A landscape with many valleys, sampled at points; each row gives a point and its height.
From any point a ball rolls to the lowest of the 2 points nearest to it. It stops when none of these is lower. Distance is the straight distance between rows; heights are no part of it.
Z_990 height 215: [3.564, -3.579, 0.223, -3.169, 2.510, 1.659, 3.428, 4.082, -1.481, 2.712, -0.367, 2.308, -4.409, 4.843, -2.918, -0.685, 1.079, 0.388, -2.721, -1.575, 0.226, -1.010, -0.753]
Z_554 height 161: [-0.229, -1.674, -4.326, -1.613, 2.468, 5.009, -1.105, 5.570, -4.114, -1.993, 2.466, 1.891, -3.710, -0.929, -0.023, -3.520, 1.696, -2.787, 0.537, 0.302, 0.023, -1.284, 5.203]
Z_460 height 167: [2.249, -1.882, -0.356, -0.241, 2.603, 3.028, 3.394, 4.841, -3.532, 2.772, -0.194, 4.120, -3.800, 6.051, -3.052, 1.414, 0.305, 2.806, -2.717, -2.058, 1.216, -0.968, 0.714]
Z_598 height 699: [1.964, 3.220, 0.287, -3.275, 4.050, -0.309, -1.580, -1.499, 6.134, 0.416, 1.645, 0.760, -0.203, 2.396, -0.299, -3.300, -2.420, -2.840, -3.504, -0.280, 3.628, 1.278, -2.697]
Z_740 height 121: [-0.289, -0.114, -2.183, 0.980, 3.359, 4.917, 0.624, 6.117, -2.297, 1.480, 0.758, 4.994, -4.846, 5.061, -3.461, -1.230, -0.019, 1.867, -1.719, -0.646, 1.682, 0.267, 3.397]
Z_979 height 600: [-2.661, -2.663, -3.954, -3.771, 2.081, 0.385, -1.969, 1.392, 0.792, -0.703, 2.752, -0.219, 0.353, -1.764, 2.000, -3.132, 2.638, -2.399, 0.534, 0.248, -0.314, -0.632, 1.401]
Z_715 height 459: [-5.499, 1.813, 4.486, 0.809, -5.970, -4.024, 7.054, 1.832, 1.178, 2.740, -3.368, 1.335, 3.026, -0.842, 5.996, 7.965, 0.393, 2.854, 2.416, -4.028, -2.020, 2.249, -3.018]
Z_731 height 205: [-0.543, 1.023, 4.040, 5.979, 1.970, 4.113, 1.515, 3.364, -7.326, -0.908, -0.037, 1.144, 5.712, 2.760, 0.959, 3.334, -5.109, 0.604, 2.079, -2.897, -1.997, -2.528, 1.635]
Z_177 height 222: [-0.915, 1.210, 4.004, 3.893, 2.892, 2.066, 0.878, 3.412, -5.934, -0.028, 2.196, 1.549, 5.252, 0.951, 2.609, 3.106, -2.830, 2.369, 1.223, -2.726, -1.729, -3.806, 3.602]
Z_916 height 359: [-7.003, -1.782, -2.145, -0.678, -0.809, -0.202, 0.359, 2.713, 2.242, 1.715, -1.165, 2.145, -0.802, 1.333, 1.397, 1.639, 3.436, 6.567, -0.493, -0.018, -2.021, 4.333, 0.863]
Z_371 height 676: [2.277, 3.359, -0.343, -5.006, 2.915, -0.901, -2.867, -3.527, 6.738, -0.638, 1.070, -0.679, 2.195, -0.493, 0.814, -3.686, -1.270, -2.459, -2.816, -0.706, 1.104, 1.150, -3.173]
Z_69 height 113: [-1.940, 0.486, -1.896, 1.779, 2.147, 1.322, -0.790, 2.633, -1.502, -0.323, 1.132, 3.752, 0.796, 1.928, -0.090, 0.464, -1.302, 3.333, -2.285, 1.611, -0.477, 0.586, 4.889]
Z_509 height 160: [-2.136, 2.510, -0.355, 3.780, 0.427, 1.962, -3.275, 0.247, 0.427, -1.114, 4.476, -0.655, 0.532, 2.035, -3.339, -0.462, 0.715, -3.233, 2.061, 0.508, 1.203, -0.582, 3.012]
Z_87 height 182: [0.006, 2.313, -0.997, 2.441, -0.004, 1.370, -2.102, 0.750, 1.386, -0.111, 2.827, 0.966, -2.173, 3.615, -4.223, -1.264, -0.915, -2.460, 0.339, -0.310, 2.350, 1.344, 1.954]
Z_704 height 272: [-0.091, -3.576, -3.198, -4.046, 2.065, -0.310, -0.671, 1.355, 1.775, 1.716, -0.299, 2.341, -2.195, -0.755, -0.406, -4.079, 1.014, -1.173, -3.129, 0.967, -1.216, 1.144, -1.688]
Z_758 height 467: [3.919, 4.737, 3.171, 2.466, -1.362, -0.593, -1.593, -5.117, 1.125, -1.803, -0.185, -2.522, 1.925, -1.125, -0.753, -0.119, -3.527, -2.960, 0.901, 2.953, 1.727, -1.571, 0.676]
Z_190 height 385: [-1.424, 1.484, -2.122, 2.293, -5.983, -4.396, -2.046, -5.134, 5.754, -2.469, -2.519, -0.345, -1.999, -3.411, -0.876, 0.764, 0.883, -0.468, -1.047, 0.995, -1.660, 4.953, -1.996]
Z_430 height 443: [1.829, 4.175, 1.931, 4.943, -4.195, -1.511, -1.495, -5.326, 3.621, -2.604, -1.861, -1.506, 0.982, -3.362, -0.736, 1.193, -5.115, -3.103, -0.696, 3.690, 1.085, 1.308, 0.001]
Z_415 height 460: [-3.615, 0.458, 1.929, 0.234, -3.684, -2.312, 4.328, 1.334, 2.829, 4.272, -2.028, 2.928, 1.091, 2.298, -1.733, 6.794, -2.872, 8.064, -2.637, 0.893, 4.231, 5.331, -0.283]
Z_233 height 213: [2.927, -0.560, -3.754, -1.853, 0.120, -0.464, -1.694, -1.072, 3.407, 0.316, 0.306, 3.022, 0.124, -0.486, -0.710, -3.025, 0.365, -3.157, -2.883, 1.882, -0.410, 1.567, -2.437]
Z_156 height 419: [-1.417, 3.028, -1.204, 3.876, -4.279, -2.641, -2.332, -4.842, 4.837, -1.636, -1.960, 1.116, 0.503, -2.931, -0.491, 0.362, -3.653, -0.319, -1.306, 2.928, 0.931, 3.971, -0.554]
Z_95 height 128: [2.968, 3.069, -0.872, 3.170, 2.735, 1.412, -3.235, -2.405, -2.271, -1.677, 0.541, 2.769, 3.250, 0.036, -1.009, -2.002, -4.206, -3.774, -0.547, 2.171, 2.385, -0.251, 0.264]
Z_785 height 486: [3.579, 3.006, 2.798, 0.530, 1.363, 0.436, -1.154, -2.402, -0.653, -1.403, 1.012, -2.021, 1.915, 0.787, -0.150, -0.075, -1.993, -1.927, 0.980, 0.633, 1.646, -2.325, 0.641]
Z_959 height 640: [-3.098, 0.537, -6.212, -0.289, -0.822, 2.144, -3.050, 2.665, 3.647, -0.839, 1.257, 4.604, -1.287, -0.616, -1.850, -3.680, 1.012, -0.502, -2.359, 0.832, -1.228, 4.725, 1.726]
Z_275 height 521: [2.651, -1.507, -0.134, -0.707, 3.116, -0.624, -1.472, -2.354, -5.065, -1.788, 1.400, -1.156, 4.783, -4.129, 3.371, -1.398, 0.058, -2.376, 1.435, 1.476, 0.932, -3.511, 0.886]
Z_671 height 173: [3.435, 2.288, 3.105, 4.971, -1.984, 2.908, 0.286, -1.441, -5.619, -2.011, -1.863, -2.235, 0.796, 2.861, -2.305, 0.885, -2.947, -0.544, 2.698, -0.718, 2.210, -4.531, -2.109]
Z_721 height 502: [-0.824, -0.274, 0.873, -0.714, -2.204, -2.638, 2.482, -0.538, 3.339, 3.863, -3.129, 2.578, -0.709, 2.509, -1.055, 3.774, -2.673, 5.599, -4.156, 1.215, 2.291, 3.517, -1.907]
Z_515 height 388: [-1.856, -6.503, -3.278, -6.101, 6.381, 2.323, 2.042, 5.164, -1.150, 0.797, 0.686, 1.773, -2.858, -1.175, 2.440, -2.095, -0.324, 0.247, -1.882, -1.694, -1.273, -2.001, 0.951]
Z_194 height 520: [-3.430, 0.967, 2.441, 3.703, -3.021, -1.969, 4.165, -1.037, 0.276, 0.202, -4.234, 2.510, 6.098, -2.117, 5.045, 6.157, -2.607, 2.429, 0.209, -0.708, -3.038, 1.338, -0.493]
Z_823 height 387: [0.485, 2.040, 2.741, -1.997, -0.947, -2.588, 1.214, -2.632, 6.431, 1.731, -0.803, -2.646, -2.339, 1.247, -0.722, 1.531, -1.496, 2.278, -3.034, 1.256, 1.327, 1.777, -2.691]
Z_338 height 319: [-2.305, -1.437, -3.286, -1.383, -2.936, -3.476, -2.285, -2.783, 3.669, 0.228, -1.575, -0.090, -2.269, -1.217, 1.254, -0.922, 2.896, 0.841, -1.265, 0.587, -2.710, 3.726, -3.348]
Z_539 height 418: [-4.276, 1.135, 3.134, 1.173, -4.187, -2.590, 4.782, 2.413, 0.141, 2.821, -0.794, 2.016, 2.676, -0.238, 3.696, 6.392, 0.664, 4.876, 0.971, -3.374, -3.274, 1.857, 0.526]
Z_719 height 344: [1.426, 3.664, 3.242, -1.960, -2.296, -3.072, 0.599, -3.636, 5.633, -0.478, -0.015, -4.464, -2.213, -0.497, -0.655, 0.194, -0.339, -0.733, -1.356, 0.405, -0.216, 0.891, -0.748]
Z_545 height 144: [1.614, 0.861, 2.641, -1.466, -4.809, -1.356, 0.069, -0.578, 6.330, 0.800, 1.696, -4.956, -4.411, -0.727, -3.216, -1.361, 2.899, -1.943, -0.982, -1.228, -2.069, 2.076, -3.545]
Z_495 height 84: [2.229, 1.044, 0.322, 2.934, 4.686, 2.808, -2.146, -0.635, -7.242, -2.442, 1.407, 0.526, 3.030, 1.008, 0.520, -0.636, -2.321, -2.549, 2.868, -0.827, 2.246, -3.315, 0.975]
Z_882 height 300: [2.713, 3.557, 5.544, -0.030, -4.467, -2.542, 2.459, -3.551, 2.757, -1.004, -2.378, -6.012, -2.591, -2.035, -1.191, 2.236, -0.527, -0.207, 0.404, 1.026, -0.950, -1.035, 0.653]
Z_651 height 504: [2.556, 0.319, 2.595, -0.199, 3.412, -0.635, -0.900, -3.068, -2.225, -1.670, 0.992, -1.594, 4.934, -1.487, 3.020, 0.498, -1.307, -0.383, 0.490, 0.431, 1.340, -3.304, 0.647]
Z_408 height 104: [3.721, 3.684, 0.604, 1.692, 4.860, 3.066, -1.781, -1.630, -6.624, -3.437, 0.105, -1.070, 1.575, 2.309, -0.437, -1.117, -1.553, -2.628, 3.793, -2.358, 4.588, -4.503, -2.424]
Z_619 height 208: [1.770, 2.509, 0.816, 0.851, -1.745, 0.647, -1.967, -0.597, 3.328, 0.650, 2.774, -1.526, -1.525, 3.490, -4.173, -2.290, 0.513, -4.540, 0.122, -1.089, 2.801, 0.032, 0.206]
Z_765 height 433: [-6.076, -0.408, -0.598, -1.821, 0.724, -3.656, -0.633, -3.681, 6.406, 2.568, -3.397, -0.719, 0.353, 1.764, 2.546, 1.108, 0.031, 5.522, -0.488, -0.643, 1.612, 6.065, -3.116]
Z_464 height 209: [-0.135, -1.969, 1.493, -3.006, -1.538, -1.517, -1.237, 0.024, 3.767, 0.683, 2.743, -4.702, -3.462, -1.062, -1.398, -3.544, 4.081, -3.222, 0.120, -1.086, -1.270, 0.016, -2.758]
Z_235 height 117: [-0.111, -3.740, -2.716, -0.928, -0.213, 2.317, -0.434, 4.403, -3.301, -0.380, 1.931, 0.435, -3.114, -0.696, -0.823, -2.452, 3.702, -2.652, 2.028, 0.297, -0.906, -1.923, 3.491]
Z_876 height 546: [-0.803, 0.134, 2.938, 1.895, -2.935, -2.064, 4.226, -0.741, 2.700, 1.082, -4.814, 2.217, 3.300, -2.020, 3.753, 5.924, -2.373, 4.180, -1.540, 0.892, -1.801, 0.210, -1.294]
Z_748 height 175: [-0.746, -3.542, 0.500, 0.427, -2.230, -2.081, -0.136, -1.542, -3.533, -0.941, 0.454, -2.780, 1.881, -5.230, 2.134, 2.140, 3.650, -0.492, 2.477, 0.589, -3.198, -2.032, 0.988]
Z_685 height 259: [4.856, 1.687, 4.545, -0.839, -3.977, -1.184, 0.557, -3.870, -0.160, -1.326, 0.136, -6.161, -1.320, -2.185, -1.243, 0.096, 1.363, -2.138, 2.400, -0.011, -0.238, -2.287, -0.052]
Z_418 height 154: [4.880, 3.573, 0.791, 2.470, -1.907, 2.467, 0.256, -1.940, -5.132, -1.326, -2.330, -0.401, -2.004, 3.505, -4.440, -0.426, -1.458, -1.426, 1.886, -1.421, 2.629, -4.109, -4.041]
Z_333 height 379: [-6.393, -4.223, -1.100, -5.014, 5.460, 0.245, 1.199, 4.395, 2.918, 1.816, 2.230, -1.101, -2.745, 2.092, 2.720, -1.508, 0.942, 1.757, -1.468, -1.962, 0.125, -0.803, -0.385]
Z_501 height 223: [7.548, 3.539, 3.550, -1.126, -2.231, 0.305, 1.489, -3.134, -3.511, -0.695, -1.588, -6.122, -0.694, -1.956, -1.525, -2.552, 0.511, -2.281, 4.137, 1.064, 0.977, -3.545, -1.560]
Z_214 height 445: [1.182, 2.962, -0.162, 2.162, -4.597, -1.153, -1.442, -3.493, 6.376, 1.017, -0.348, 1.402, -1.543, -0.568, -2.927, -0.004, -3.489, -0.450, -2.169, 2.382, 1.437, 3.921, -1.276]
Z_637 height 155: [1.395, -1.332, -2.208, 3.264, 1.923, 4.015, -2.156, 3.073, -7.262, -2.005, 0.028, 2.694, 1.854, -1.213, -1.073, -2.939, -0.956, -1.232, 1.905, 2.368, -1.006, -1.312, 4.087]
Z_18 height 218: [-2.459, -3.153, -0.311, -0.132, -2.970, -3.284, 0.467, -3.086, -1.404, -0.438, -1.080, -0.747, 2.061, -3.242, 3.327, 3.001, 4.015, 1.478, 1.582, -0.681, -3.989, 0.339, -0.700]
Z_853 height 355: [-1.583, -0.037, -3.487, 0.531, -4.944, -3.012, -3.337, -4.379, 4.295, -1.591, -2.520, -0.805, -2.132, -3.612, -0.284, -1.777, 3.149, -2.020, -0.617, -0.460, -3.263, 5.655, -4.008]
Z_624 height 523: [3.068, -0.458, 0.711, 4.147, -2.469, 0.247, -1.254, -0.933, -3.015, -1.463, -0.979, -2.044, 0.251, -0.611, -1.522, 0.654, -0.927, -3.071, 2.273, 2.234, -0.076, -2.293, 1.701]
Z_322 height 380: [-2.986, -2.401, 1.591, 0.046, -2.885, -1.502, 4.134, 3.004, -0.181, 2.330, -0.168, 0.600, 2.032, -0.511, 2.016, 5.126, 2.942, 3.422, -0.031, -2.069, -3.499, -0.323, 0.462]
Z_479 height 539: [1.988, -1.392, -2.347, -1.858, 4.400, 0.862, -1.617, -0.133, -4.490, -1.825, 2.433, -0.718, 2.197, -3.178, 2.374, -3.250, 1.216, -4.638, 2.675, -0.010, 2.339, -2.696, 1.972]
Z_810 height 81: [-0.335, -0.127, -2.323, -0.759, 3.752, 3.251, 0.320, 4.988, -1.709, 0.104, 0.546, 4.002, -1.939, 2.667, -0.752, -0.253, -0.235, 2.757, -3.023, 0.522, -0.333, -0.854, 3.922]
Z_613 height 495: [-5.972, 2.599, 3.500, 3.234, -5.659, -2.657, 6.226, 1.595, -0.798, 0.754, -4.239, 2.394, 4.863, -2.714, 6.393, 6.870, -2.552, 2.326, 2.492, -1.869, -4.241, 2.777, -2.133]
Z_875 height 64: [1.326, -3.808, -0.643, -0.643, -1.748, 0.263, 0.677, 1.905, -3.083, 0.805, 3.112, -2.650, -2.512, -1.480, -2.015, -1.907, 5.614, -2.421, 2.924, 0.547, -0.656, -2.150, 1.793]
Z_196 height 417: [-3.891, -2.628, -2.199, -4.952, 7.422, 1.111, 0.069, 4.888, 2.458, 0.684, 2.110, 0.401, -3.629, 1.563, 0.726, -2.690, -1.616, -0.800, -2.495, -2.203, 1.428, -0.034, 0.775]
Z_232 height 274: [-2.501, -3.014, -1.955, -2.879, -0.744, -3.454, 0.092, -2.668, 2.084, 0.509, -1.072, -0.775, 0.132, -1.617, 2.847, 0.124, 3.409, 1.552, -0.277, -0.111, -2.731, 1.190, -2.280]
Z_973 height 184: [8.948, 4.089, 2.250, -4.374, 0.838, -0.002, -0.191, -3.295, -1.264, -1.046, -0.811, -4.221, -0.028, -3.434, -0.650, -4.380, -0.061, -3.328, 1.420, 0.491, 0.793, -1.592, -2.105]
Z_283 height 475: [3.684, 1.091, 0.883, 2.697, -3.995, -1.055, -0.169, -2.453, 2.702, 0.197, -1.635, -0.041, -2.451, -0.771, -2.576, 0.703, -1.467, -0.708, -1.574, 2.889, -0.554, 1.387, -0.319]
Z_566 height 151: [8.880, 4.505, 1.908, -1.728, 1.950, 0.840, -0.893, -3.725, -3.896, -2.031, -2.750, -1.921, 1.334, -1.988, -0.319, -2.720, -2.661, -1.912, 1.652, 0.961, 1.511, -2.235, -1.508]
Z_703 height 351: [-5.211, 0.140, -1.984, 2.790, -0.393, -1.335, -2.274, -2.702, 1.593, -1.014, -1.112, 0.407, 2.961, -0.553, 2.115, 2.161, -0.584, 1.340, 0.339, 1.394, -1.324, 1.739, 1.821]
Z_906 height 275: [0.759, -4.355, 0.436, -2.677, 0.597, 1.099, 4.199, 4.435, -0.992, 3.484, 0.620, 0.274, -3.990, 2.164, -1.741, 0.419, 3.822, 1.648, -1.043, -1.096, -1.991, -2.059, -0.383]
Z_421 height 185: [-0.521, -0.442, -3.331, 2.041, 1.840, 5.890, -2.374, 6.169, -5.173, -2.799, 0.314, 3.572, -1.691, -0.289, 0.381, -2.413, 0.128, 0.596, 0.567, 1.286, -0.932, -1.314, 5.866]
Z_751 height 401: [-5.375, 0.095, -1.007, -0.213, -0.168, -3.629, -1.835, -5.236, 4.982, -0.499, -2.497, -0.807, 2.099, 0.860, 4.127, 2.108, 0.057, 4.045, 1.795, -0.312, 0.166, 4.703, -1.696]
Z_375 height 130: [2.091, -0.913, 0.643, 4.651, 0.586, 3.829, 0.609, 3.830, -8.408, -1.269, -1.334, 1.728, 1.397, 0.810, -1.652, -0.663, -1.382, -0.244, 2.060, 0.526, -1.718, -2.394, 3.328]
Z_800 height 180: [-1.846, 1.352, 1.643, 4.231, -0.858, 1.041, -1.984, 1.052, -1.457, -0.660, 3.566, -2.311, 0.868, 2.318, -1.177, 1.264, 0.191, -0.625, 2.958, -0.124, 1.017, -2.017, 5.045]
Z_59 height 124: [7.123, 3.227, 1.747, -0.050, 5.647, 2.128, -1.890, -3.010, -5.424, -2.783, -2.087, -0.186, 1.730, 0.411, -0.289, -1.581, -3.085, -2.202, 1.014, -0.810, 3.228, -3.650, -2.407]
Z_483 height 204: [-0.243, 0.013, 1.368, 0.380, 0.811, 1.864, -1.651, -0.017, -2.130, -0.175, 5.016, -3.880, -0.313, 1.607, -0.858, -0.653, 1.871, -2.117, 3.766, -1.367, 2.795, -3.912, 2.878]
Z_580 height 330: [-3.716, -3.961, 0.507, -3.924, 2.852, -1.039, 1.559, 4.278, 4.251, 2.454, 1.548, -1.806, -4.663, 1.405, -0.301, -2.264, 2.017, 1.236, -2.129, -1.583, -1.209, -0.101, -2.130]
Z_564 height 327: [-5.215, -0.051, -3.473, 0.589, -1.725, -1.485, -0.781, -1.081, 2.348, 0.168, -0.920, 2.312, 1.054, -0.171, 1.815, 1.805, 1.875, 4.194, -1.004, 0.807, -1.776, 2.820, 0.356]
Z_90 height 98: [4.210, -1.415, -0.163, 1.974, 0.409, 2.747, 0.629, 1.783, -6.325, -0.165, -0.751, 2.611, -1.124, 3.265, -3.130, -1.146, -0.002, -0.023, 1.128, -0.908, 0.213, -3.201, 0.822]
Z_127 height 372: [-5.087, 0.830, -0.220, 2.369, -2.391, -3.596, -2.212, -5.799, 2.228, -2.271, -0.678, -1.744, 2.398, -1.613, 4.324, 2.263, -0.141, 1.240, 1.863, 0.707, -0.687, 2.815, 0.666]
Z_8 height 203: [0.810, 0.581, 1.103, -1.076, -2.042, 0.737, 0.412, 0.717, 4.534, 2.080, 2.613, -2.563, -4.342, 2.980, -4.657, -1.259, 1.893, -2.075, -0.510, -1.144, 0.517, 1.249, -1.827]
Z_487 height 333: [-2.410, -6.809, -4.204, -5.703, 3.162, -0.128, 1.626, 3.578, 1.377, 0.750, -1.063, 1.886, -2.930, -2.089, 1.107, -3.113, 1.932, 0.898, -2.323, -0.346, -2.784, -0.190, -1.095]
Z_181 height 434: [-3.753, 1.625, 1.220, -1.611, -0.451, -3.429, 0.442, -1.984, 7.887, 2.595, -0.608, -1.383, -0.428, 2.629, -0.174, 2.456, -1.502, 5.379, -2.942, 0.874, 2.933, 3.932, -2.653]
Z_686 height 555: [5.623, -0.976, -1.240, 0.214, 0.951, 0.914, -1.388, -0.190, -4.540, -0.558, 0.988, -1.876, 0.866, -2.724, -0.042, -3.409, 1.935, -4.993, 3.371, 0.753, 2.244, -2.664, -0.313]
Z_869 height 189: [1.121, 1.828, 3.277, 6.224, 0.130, 4.216, 1.675, 0.909, -8.138, -1.279, -1.385, -0.568, 3.094, 3.899, -2.768, 1.900, -4.238, 0.178, 2.452, -3.112, 0.468, -3.976, -0.559]
Z_925 height 273: [-4.191, -3.790, 1.985, -3.939, 1.021, -1.727, 0.119, 2.020, 5.214, 1.075, 2.987, -4.947, -3.738, 0.014, 0.417, -2.213, 4.023, -0.549, -0.652, -1.943, -0.875, -1.462, -3.339]
Z_750 height 621: [-3.263, -0.650, -5.102, -0.756, 0.736, 1.004, -2.590, 2.264, 0.302, -1.481, 1.907, 2.114, -0.396, -1.474, 0.147, -2.116, 2.097, -1.082, -0.021, 1.582, -1.603, 1.450, 3.439]
Z_382 height 572: [0.760, -4.007, -2.692, -4.997, 4.404, -0.098, -0.886, 0.274, 0.616, -0.146, 3.391, -1.054, 0.740, -3.873, 3.572, -3.930, 2.468, -3.929, 0.617, -0.406, 0.707, -1.426, -1.015]
Z_447 height 165: [-7.187, 1.336, 0.603, 1.083, 1.549, 0.157, 0.078, 3.554, 1.804, 1.497, 2.409, 1.322, 1.333, 3.610, 0.213, 3.380, 0.457, 5.212, -1.618, -0.084, 2.514, 0.598, 4.857]
Z_826 height 607: [3.232, -2.168, -2.204, -6.224, 3.774, 0.225, -1.063, -1.405, 2.359, -0.751, 0.915, 0.455, 0.617, -3.620, 1.576, -5.143, 0.688, -4.727, -1.616, -0.195, 0.345, 0.230, -3.330]
Z_34 height 538: [4.517, -0.098, 0.372, 3.082, -1.811, 1.718, -0.752, -0.212, -5.496, -0.381, -0.294, -1.848, -0.042, -0.326, -2.917, -2.390, 0.966, -3.952, 4.182, 1.127, 0.670, -3.212, -0.850]
Z_610 height 541: [0.878, 0.522, 2.007, -1.300, -1.134, -2.941, 2.697, -2.413, 3.133, 1.830, -4.296, 1.237, 1.207, -0.228, 1.935, 4.473, -1.393, 5.269, -3.177, 1.133, -0.459, 1.412, -2.318]
Z_293 height 392: [-8.064, -0.009, -0.690, 0.205, -2.486, -2.234, 2.161, 1.753, 2.194, 2.344, -2.951, 2.197, 1.053, 2.084, 1.712, 4.535, 1.345, 8.513, 0.121, -1.082, -0.231, 6.104, 0.068]
Z_345 height 503: [2.311, -0.799, -0.473, 1.561, -2.843, -1.830, -1.288, -1.928, -0.584, -0.654, -0.860, -0.238, 0.505, -1.976, -0.246, -0.078, 0.621, -1.910, 0.598, 2.817, -1.328, -0.613, 0.280]
Z_410 height 428: [0.101, -3.522, -3.121, -5.326, 8.611, 3.562, 1.008, 4.072, -1.560, -1.247, 1.586, 1.454, -3.722, 0.878, 0.980, -1.528, -2.650, -1.927, -1.571, -3.268, 1.333, -1.635, 1.222]
Z_941 height 425: [-5.540, 1.030, 0.661, 2.242, -4.535, -2.028, 3.573, 2.824, 1.604, 3.555, -2.972, 2.571, 2.046, -0.276, -0.895, 7.290, -0.921, 7.277, -0.771, -0.410, 1.056, 5.401, -0.287]
Z_94 height 334: [0.161, -4.208, 2.458, -1.985, -1.925, -0.896, 5.265, 3.483, -1.354, 3.324, 0.700, 0.294, -0.509, 1.061, 0.404, 3.231, 3.911, 3.785, -1.797, -1.497, -3.636, -1.815, 0.259]
Z_934 height 137: [-4.777, 1.206, -0.772, 3.525, -0.265, 0.393, -2.127, 1.608, 0.266, -0.008, 2.689, 1.704, 0.554, 2.064, -1.629, 1.411, -1.002, 2.423, -0.990, 1.188, 0.602, 1.126, 4.471]
Z_162 height 126: [-0.400, -5.633, -1.254, -0.101, -2.640, -0.645, 0.446, 0.754, -3.564, -0.403, 1.472, -1.296, -0.914, -4.097, 0.417, -0.269, 5.975, -0.167, 1.547, 0.041, -4.087, -0.804, 1.385]
Z_761 height 105: [2.917, 1.056, 0.219, 4.512, 2.945, 0.961, -2.404, -0.824, -5.966, -1.871, 0.265, 1.311, 4.338, 0.134, -0.488, -0.451, -4.160, -1.666, 0.575, 2.196, 0.453, -1.666, 1.666]
Z_725 height 127: [4.173, 0.753, -0.791, 0.739, 0.678, 3.613, 0.925, 0.264, -4.277, -0.243, -0.485, 2.024, -3.316, 5.068, -4.194, -1.285, -0.565, -1.317, 1.236, -2.037, 2.829, -3.038, -2.087]
Z_221 height 163: [3.557, 2.236, -1.930, -0.570, 1.349, 0.469, -3.197, -2.849, 1.564, -0.317, 0.850, 2.682, 2.657, -1.542, -0.040, -1.716, -2.140, -3.498, -1.656, 2.323, 1.812, 0.580, -0.559]
Z_803 height 646: [4.358, 1.082, -0.517, -6.778, 1.735, -1.250, -1.104, -3.253, 5.404, 0.179, -0.256, -1.334, 0.708, -3.094, 1.420, -5.043, -0.581, -2.087, -3.182, 0.497, -0.924, 1.357, -4.190]

Call two points neighbours if one is among the 2 nearest of the other. Go from one point of each pair to the other, from neighbour to neighbour, staying as low as possible. Name the highest point that can't be avoided.
Z_509 / Z_495 => Z_410
Z_495 / Z_564 => Z_181
Z_564 / Z_810 => Z_876
Z_545 / Z_509 => Z_619
Z_90 / Z_875 => Z_421

Where does a ball stop that starts at each point below?
Z_196 => Z_545
Z_610 => Z_564
Z_539 => Z_810
Z_181 => Z_495
Z_731 => Z_90
Z_190 => Z_875
Z_410 => Z_495
